Each row is a point on a landscape with many valleys, with its height.
A ball rolls from a point to the lowest of its 2 nearest points, and stops where none of them is lower. Distance is the straight distance between rows; heights are no part of it.
Guv h=25.9: [  6  22 -39  -3  48  -3 -12  -3  -9 -15  18  -4  -6   2  18   5  21  17
  49  -1  35]
kaniz h=29.2: [ 29  43  28  36   9  11  63  10  14  -2   9 -34  14  26 -44   3 -29  14
   7 -14 -18]
Vopur h=46.6: [  3 -10  10   3  34   7   1  52 -14   4 -10  39  19  11 -19  -1 -31 -17
  -4  -3 -23]
taneb h=31.4: [ 12  -3  30  -2  -7 -29 -38 -21  29 -42   2 -43 -34  39  60 -27  13 -15
 -20  30  -8]
livu h=50.1: [  8  -2  14   4 -15  20  63  57  14 -18  16   0   3  17 -59  13  14  60
  31 -18   8]
nur h=29.8: [ 15 -26 -17  16  83  24 -27  19  21 -37 -10 -37  -3  25  -3  28 -34 -37
  22  23 -13]
Gote h=37.3: [ 10  12  -9   2 -85  11  59  10   4  33   8  19   7 -20 -43   1   9  12
 -26  -5 -30]
kuv h=46.0: [ 25  15  14  10 -10 -21  49  10 -19   2  -5  -3 -24  28 -19  21  52  17
  43  -1  -9]
dobaf h=31.7: [-15  13 -28  -9 -57  41  50  11  45   2  22  10  32 -26 -36 -26  -4  37
 -10  -7  28]
Pob h=34.0: [ -4  12 -45  -7  -4  -2  17 -34  11  10  -6 -15  -7 -44  29  25  39  -1
  37  11  31]
mugi h=18.1: [ 16  -6 -12 -16  -7   0 -10 -19 -20  10 -23  21  35   9   0 -11  -6 -54
 -36  26 -49]
Dez h=47.2: [ -9  39 -17  14 -15  17  23 -33   3  -3  16 -32  26 -36 -48 -17 -49  10
 -14   4   6]
Led h=42.6: [-38  -6 -41 -22 -21  18  -5  -4   5  13 -11  40  16 -44  43  -5  23  -1
   6 -22  32]
Kemu h=42.0: [-12  43 -16   9 -79  28  50 -22  26  27  13  10  25 -36 -18  -8  -8 -10
 -43 -12  -8]
Rire h=15.3: [ 10  26  14  17  66 -15 -44 -10  11 -18   9 -46 -51  38 -26  47  -9 -22
  31   8  30]
zot h=6.4: [  1 -16 -39 -11  32  15 -56 -35   2 -39  -9 -26   1  -3  16 -16 -22 -25
   8  21  18]
pasam h=49.7: [-43   1 -23 -23 -67  19  10  16   6  33  10  59  11 -56  25  17  11   6
 -20 -39  14]
Vegi h=9.3: [ 11  32  -7  -2  37 -41 -39 -39   2   4  14 -50 -68  28 -24  42   5   7
  35  33  24]
fif h=26.1: [-11  28 -31   7  12 -24 -17 -51   2  11   8 -37 -42 -33  28  23  26   4
  33   8  54]
kogiv h=41.2: [ 11 -47  22 -14 -32  -2  -7   8   2 -69 -21 -37 -26  32  -2 -12  18 -19
 -20  16 -43]
betek h=39.1: [ 31  -7  -7  -8  22 -22 -13 -11  -3  -3  -4 -13 -28  47  61  -4  31   0
  23  11 -18]
rusa h=45.3: [  7 -46 -41 -26 -19  27  12  -6   3 -23 -35   4  10   7  -9   2  43  -5
  34  20   8]
Roze h=57.1: [ -6  40   4  -1 -20 -37   1 -56  15  45 -14  -4   6 -52  57  37  21 -19
 -21   8   0]
fabon h=22.8: [ 24  50  22  34   1 -11  44 -46   1   5  11 -67  -7  18 -40   5 -21  22
   2  -2  -9]
Meri h=32.1: [-20 -31 -48 -29  -6  27 -26 -12   1 -18 -13  20  19 -14  49 -28   4  -8
  -8  -2  -5]
dupu h=33.9: [ 31  -5   6   1  52  -5 -36  -8  12 -27 -12 -39 -15  44  22   3 -12 -31
   8  24   0]
viro h=60.1: [-24  17  17   4   6 -12 -52 -54  -5  -4 -18  -2  -2  -7   5 -20 -13 -53
 -32   0  50]
potir h=52.3: [-18  15  15  12  -3 -14 -13 -25  -1  -4 -16   3 -29   6  35 -11  36 -17
  18 -20  62]
div h=51.6: [ 10 -41   8 -10   2  20  28  63  -9  -3   0  25   6  13 -56  26  10  35
  32  -1  -2]
fov h=12.1: [ 10  27  37   5  16 -62 -22 -45  -4  49   7  21  -3   5  65 -14   7 -15
 -16  14  -8]
fik h=40.5: [ 25 -64  -5  -9  33  19   8  50  -6 -22 -24   1  12  36 -12  20 -11   5
  19   8 -56]
kanut h=17.3: [ -9  22  -7  -2  18 -58 -49 -67   3  28  16 -36 -56  -7  18  28   2   1
   8  26  31]
Muvaf h=13.2: [-17 -67 -32 -34 -29  27 -28  15 -19 -22   6   5   9 -16  44 -28   4  30
 -13 -12 -46]
teb h=37.4: [ -6 -57  -1 -17 -41  27 -16   3 -10 -36 -30  -4  -9  23   2 -16  18  -8
 -12  -8 -12]
Sesum h=37.1: [-23   3   1  -6 -41  -1  33  25 -11  17  11  27 -16 -21   3  -2  31  42
  25 -36  30]
tigaz h=51.9: [ 11  26 -21  -6  29 -22  26  31 -30  25  29  37  23 -12  24 -17   0  36
  21  -5 -27]
Situ h=56.6: [-23  22  10  10  11   4 -25  -8  -7 -20 -16   6   1  -9 -22 -19 -11 -37
  -2 -13  61]
Budo h=18.0: [ 16 -11  45  10   8 -11 -33 -21  17 -31 -24 -18   0  42  13 -22 -21 -53
 -45  23 -25]
dofum h=20.9: [  3 -18 -55 -18  12 -10 -45 -64   6  -7 -12 -47 -28 -15   2  20   2 -20
  12  43  17]
Zosu h=43.4: [-21  23 -24   1  10  -4  -6 -32  -7 -25  11 -32   3 -42 -75   2 -70 -11
 -11  17   7]
bez h=54.1: [ -3  31  21  27  40  -2   2  22   0 -25  -1  -3  -1   5 -30   6 -15 -20
  16 -14  31]
maru h=8.9: [-23  19 -40 -20 -21  20  14  28  11  13  31  54  44 -49 -14 -30 -21  21
 -19  -1   8]
Biv h=35.6: [  7  -3 -11   7  52   4 -34 -12  -8 -13 -14 -18  14 -14 -37  14 -55 -53
  -8  32 -10]
vagef h=43.5: [ 18 -61  36   2  23  16 -24  43 -41   1  -4  -3 -12  43   4  14  -2  32
  13 -32 -36]
Bofi h=46.7: [-24  16 -17  -9 -53  28  10  -6   9  -8  -7  31  20 -19 -50  -6  11 -43
 -24   2  31]
nusa h=50.7: [ 19   7  18  29  52  -1  40  47   8  -6  -6  -3  11  18 -49  33 -17 -24
  24  12 -37]
lata h=40.2: [-11  30 -40  10 -13   0  37 -61  12   7  21 -56  -7 -53   2  11 -12  42
  24   0  10]
dig h=54.9: [ -8 -13  19   4 -21  -5 -26 -46  19 -25 -37 -23 -36  32  35 -12  43 -32
  -3  -1  44]
kez h=50.5: [  6  -8 -29 -18  16  -3   0  27 -22  14  -4  39  29 -12  22 -20  -9   2
   3   9 -26]
lefe h=50.2: [-16 -56  -2 -24  11  37 -28  71 -15  13  15  55  22 -11 -30   1 -17  58
 -11  -8   8]
fiz h=32.5: [-11 -43  42  -8 -56   1 -21 -24  -9 -14 -32  -6 -29  33  17 -19  25 -19
 -36 -21  -5]
Mol h=39.7: [  3 -26  10 -10 -21  22  26  70  -3  21  45  25   8 -16 -57   7   0  90
  -1 -17   3]
Sagu h=35.2: [ 37   6  55  13  27 -42 -47 -26  23  -5   9 -23 -22  70  56 -10  -8 -14
 -15  32 -24]
Dubo h=48.2: [  6  28  10   9  12   3  48  25   6 -25  14  -5 -14  24 -27  15  47  39
  56 -27  20]
volet h=57.5: [ 11  44   4  12  10 -30  19 -13 -14  18  14   2   7 -11   5 -10   3  -8
   3   8  -2]
nemad h=35.4: [ 23 -14 -26 -12   2 -15 -21 -39  11  -5 -10 -25  -6  11  66 -18  18 -17
  -7  36 -33]
roret h=41.1: [ -6 -55  -1 -15  -5  40 -17  36   0 -37 -34  16  16  24 -29  -6 -15 -24
 -13  -5 -10]
buz h=29.6: [  8 -12 -38 -14   1 -14 -46 -66  23   6 -13 -52 -23 -14  66  12  18 -15
  -4  39   2]
mukel h=26.5: [ -5 -18  52   0 -35 -23 -29 -33  23 -48 -19 -26 -20  38  29 -30  17 -38
 -50  15 -11]
Posof h=33.4: [ 21  25  13  17 -43   4  65  23   4   7   4   0   9   6 -51  -9  -2  18
  -1  -7 -18]
suz h=49.1: [-30 -22  20  -6 -18  -5 -23  -6 -16   3 -17  20 -31  13  58 -20  28   3
   1 -47  38]
nulis h=62.7: [  9  49   9  27 -54  -3  72 -32  16  40   1 -26   6 -20  16  -1  11  24
 -14 -14 -20]
sep h=44.1: [ 21   2  24   6  31 -21  12  38 -23   7  -4  21  -6  35  -3   7   6   0
  16 -10 -22]
nava h=46.8: [ 13 -71  21   2  11  39 -34  61 -37  17  13  15  18   9 -31  19 -12  45
  -1 -14 -18]
Peka h=14.2: [ 18  52  15  20  28 -43   7 -39  -3   1  26 -54 -34  11 -32  22  -7  11
  16  18   7]
dizo h=37.6: [ 33 -38   8  -3  21   4  -3  20   3 -41 -30 -25 -12  50  10   1  -4 -21
   2  13 -37]
riza h=43.3: [-32 -20   0  -4 -60  20  -3  29 -20  43  25  45 -15 -46  -4   6  18  48
  -5 -49  35]
podem h=5.0: [ 33  -6  23   0   4 -30 -12 -30  -5  11 -27  -1   8  34  14 -11   9 -37
 -29  34 -38]
diviz h=32.3: [ -5  41 -32   6  15   7  29 -15   8  -7  38 -28  17 -34  -3 -18 -12  47
  33  -5  19]
vena h=53.0: [-15 -20  29  16  44  22  32  79  14 -18   2  18  -5  30 -50  45   4  11
  38 -20  -4]
Laz h=26.2: [-23  22  14  25  21  41  31  53  39 -29  18   2  36  -7 -58 -12 -46  19
  -8 -13  28]
malu h=60.2: [ -6  50  14   7 -49 -30  44 -25   3  47  -5   7   9 -46  33  14  19 -10
 -25  -8 -19]
patog h=49.9: [-27  16  -4 -11 -62   9   4 -19  -6  29  -8  44  13 -18  -3   5  17 -50
 -45 -12   3]
deze h=43.7: [ -9 -21 -14  -9 -10  36  -6  10   7 -36 -31  17  21   3 -48  -2   1 -39
   1  11  34]
pozon h=53.4: [-13  23  -4  -4 -28 -12  -6 -53   2  31 -16  10  14 -22  16   5  23 -49
 -30  15  -3]
feb h=41.7: [ 29  27  18   5  60 -20 -15  13  -7  -4   8   1 -24  51  25  14  16  -6
  33 -10  -6]
favi h=23.6: [-20  27 -25  -4  -7  20  38  21  23   0  33  16  36 -31   1 -34  -8  58
   6 -14  30]
roto h=38.8: [-18  -2  28 -11 -30 -32 -21 -41   9  32 -27  20 -11  -5  85  -2  27 -24
 -34 -18  -2]
votos h=43.6: [ 11 -19  12   7 -42   9  13  47 -41  55  44  32   1 -26 -30   5   4  62
   0 -27 -13]
ped h=30.9: [  3 -74  -3 -16 -41  43 -36  16 -41  14  11  -1   9  -8  12  -5  13  41
 -10 -16 -27]
daf h=25.7: [ -8 -32 -23   2  70  35 -22  37  20 -38 -19   5  33   8 -15   8 -30 -23
  15  14  12]
farer h=19.0: [-10  -1 -40  -6  64  15 -36   6   0 -30   3   0  17 -13   3  -8 -19   1
  29   9  42]
Gep h=43.2: [ 14 -27   7  -6 -35 -10  25  -1 -24  20 -28  10 -18  15 -10  14  43   2
  16   3 -17]
serif h=29.0: [  5  21 -25 -11  19   2 -19 -21 -21   5   0   9  41 -24 -35  -2 -41 -51
 -26  35 -24]
Goz h=40.0: [-12   4  -6   9  42 -12 -20 -23  -2 -30  -6 -35 -26 -14 -73  36 -47 -30
   9  25  21]
pepif h=31.8: [ -6   4  13  -6 -14 -37 -42 -74  22  30  -7   1  12  -4  78  -5   3 -38
 -53  26 -23]
Kope h=60.4: [ -2  43  -7   7   3 -43   5 -59  -5  31  16 -30 -13 -43  14  12  -2   0
  -6  18   3]
zofed h=52.4: [ -3  25  11  31  60  20  30  35  24 -34  15 -26  11   3 -54  30 -22   0
  30  -6  10]
dalim h=39.0: [  7 -49  15  -9 -22   5 -11  17 -48  22  -9  17  -9  15   7   1  15  21
   6 -19 -21]
tel h=48.1: [ -2 -11  -4 -11  10  -2   6  62 -39  36  31  55  14 -11  -1  -9  -6  59
   7 -22 -18]
Dagu h=54.7: [ 23  31  -6   2 -12 -22  49  18 -19  34  19  15  24 -16  -1 -19  -6  20
  -1   7 -47]
tolob h=36.4: [ -6 -12 -10 -13 -42  23  32  51  14   5  20  36  16 -19 -59 -11  -7  40
 -11  -8   9]
Nal h=40.7: [  7  -9 -48 -18 -15  13  39  -6  11  -4  -8   4  22 -33 -14  10  38  10
  41  26  17]
mused h=21.0: [-22  22 -13  -4  10  28   4  37  13 -17  13  33  44 -32 -44 -25 -36   4
 -12   0  27]
tev h=49.0: [ -3 -22  16  28  77  11  10  57  11   2  -6  17   9  27 -14  23 -32 -36
   7   0 -40]
vodod h=44.6: [-29 -37  21 -18 -59   1 -25 -21 -12  27 -22  12 -26 -11  69   9  34   1
 -20 -50  10]
fon h=39.4: [ 14  -6  55   8  48 -20 -40  20   9 -21  -1  -6 -21  62  55 -14 -31 -24
 -15 -10 -26]
binir h=46.5: [ 17  35 -17  17 -49  35  53 -23  26  23   8 -19  39  -8 -43 -29 -37  14
 -25   0 -14]
Gupi h=44.0: [ -5 -28  46  -3  16 -12 -40  35  -3 -58   1 -12 -26  34  50 -37 -25  -9
 -30 -22 -30]
Gani h=31.5: [ -9  12 -21  -4  12  -9  21  13 -10   3   9  20  -8  -8  28  -3  43  34
  46 -21  28]
bazuf h=23.4: [ -6  18  10   2  10 -52 -59 -77  11  42   8 -14 -18 -11  54   6  -6 -15
 -25  30  14]
Rufe h=25.8: [-10  17  24  -3  -1 -37  -6   0 -27  45   6  47  -4  -6  58 -30  -3   2
 -14 -24  -7]
Gad h=29.5: [-10  16  44  30   7  17  39  70  12  -7  11  20   2  13 -53   1 -33  17
 -10 -34   1]

For each start below, name the point where the ball stops.
nulis -> Vegi
div -> Muvaf
volet -> zot
Kope -> podem
potir -> kanut
vena -> zot
binir -> Vegi
Situ -> zot
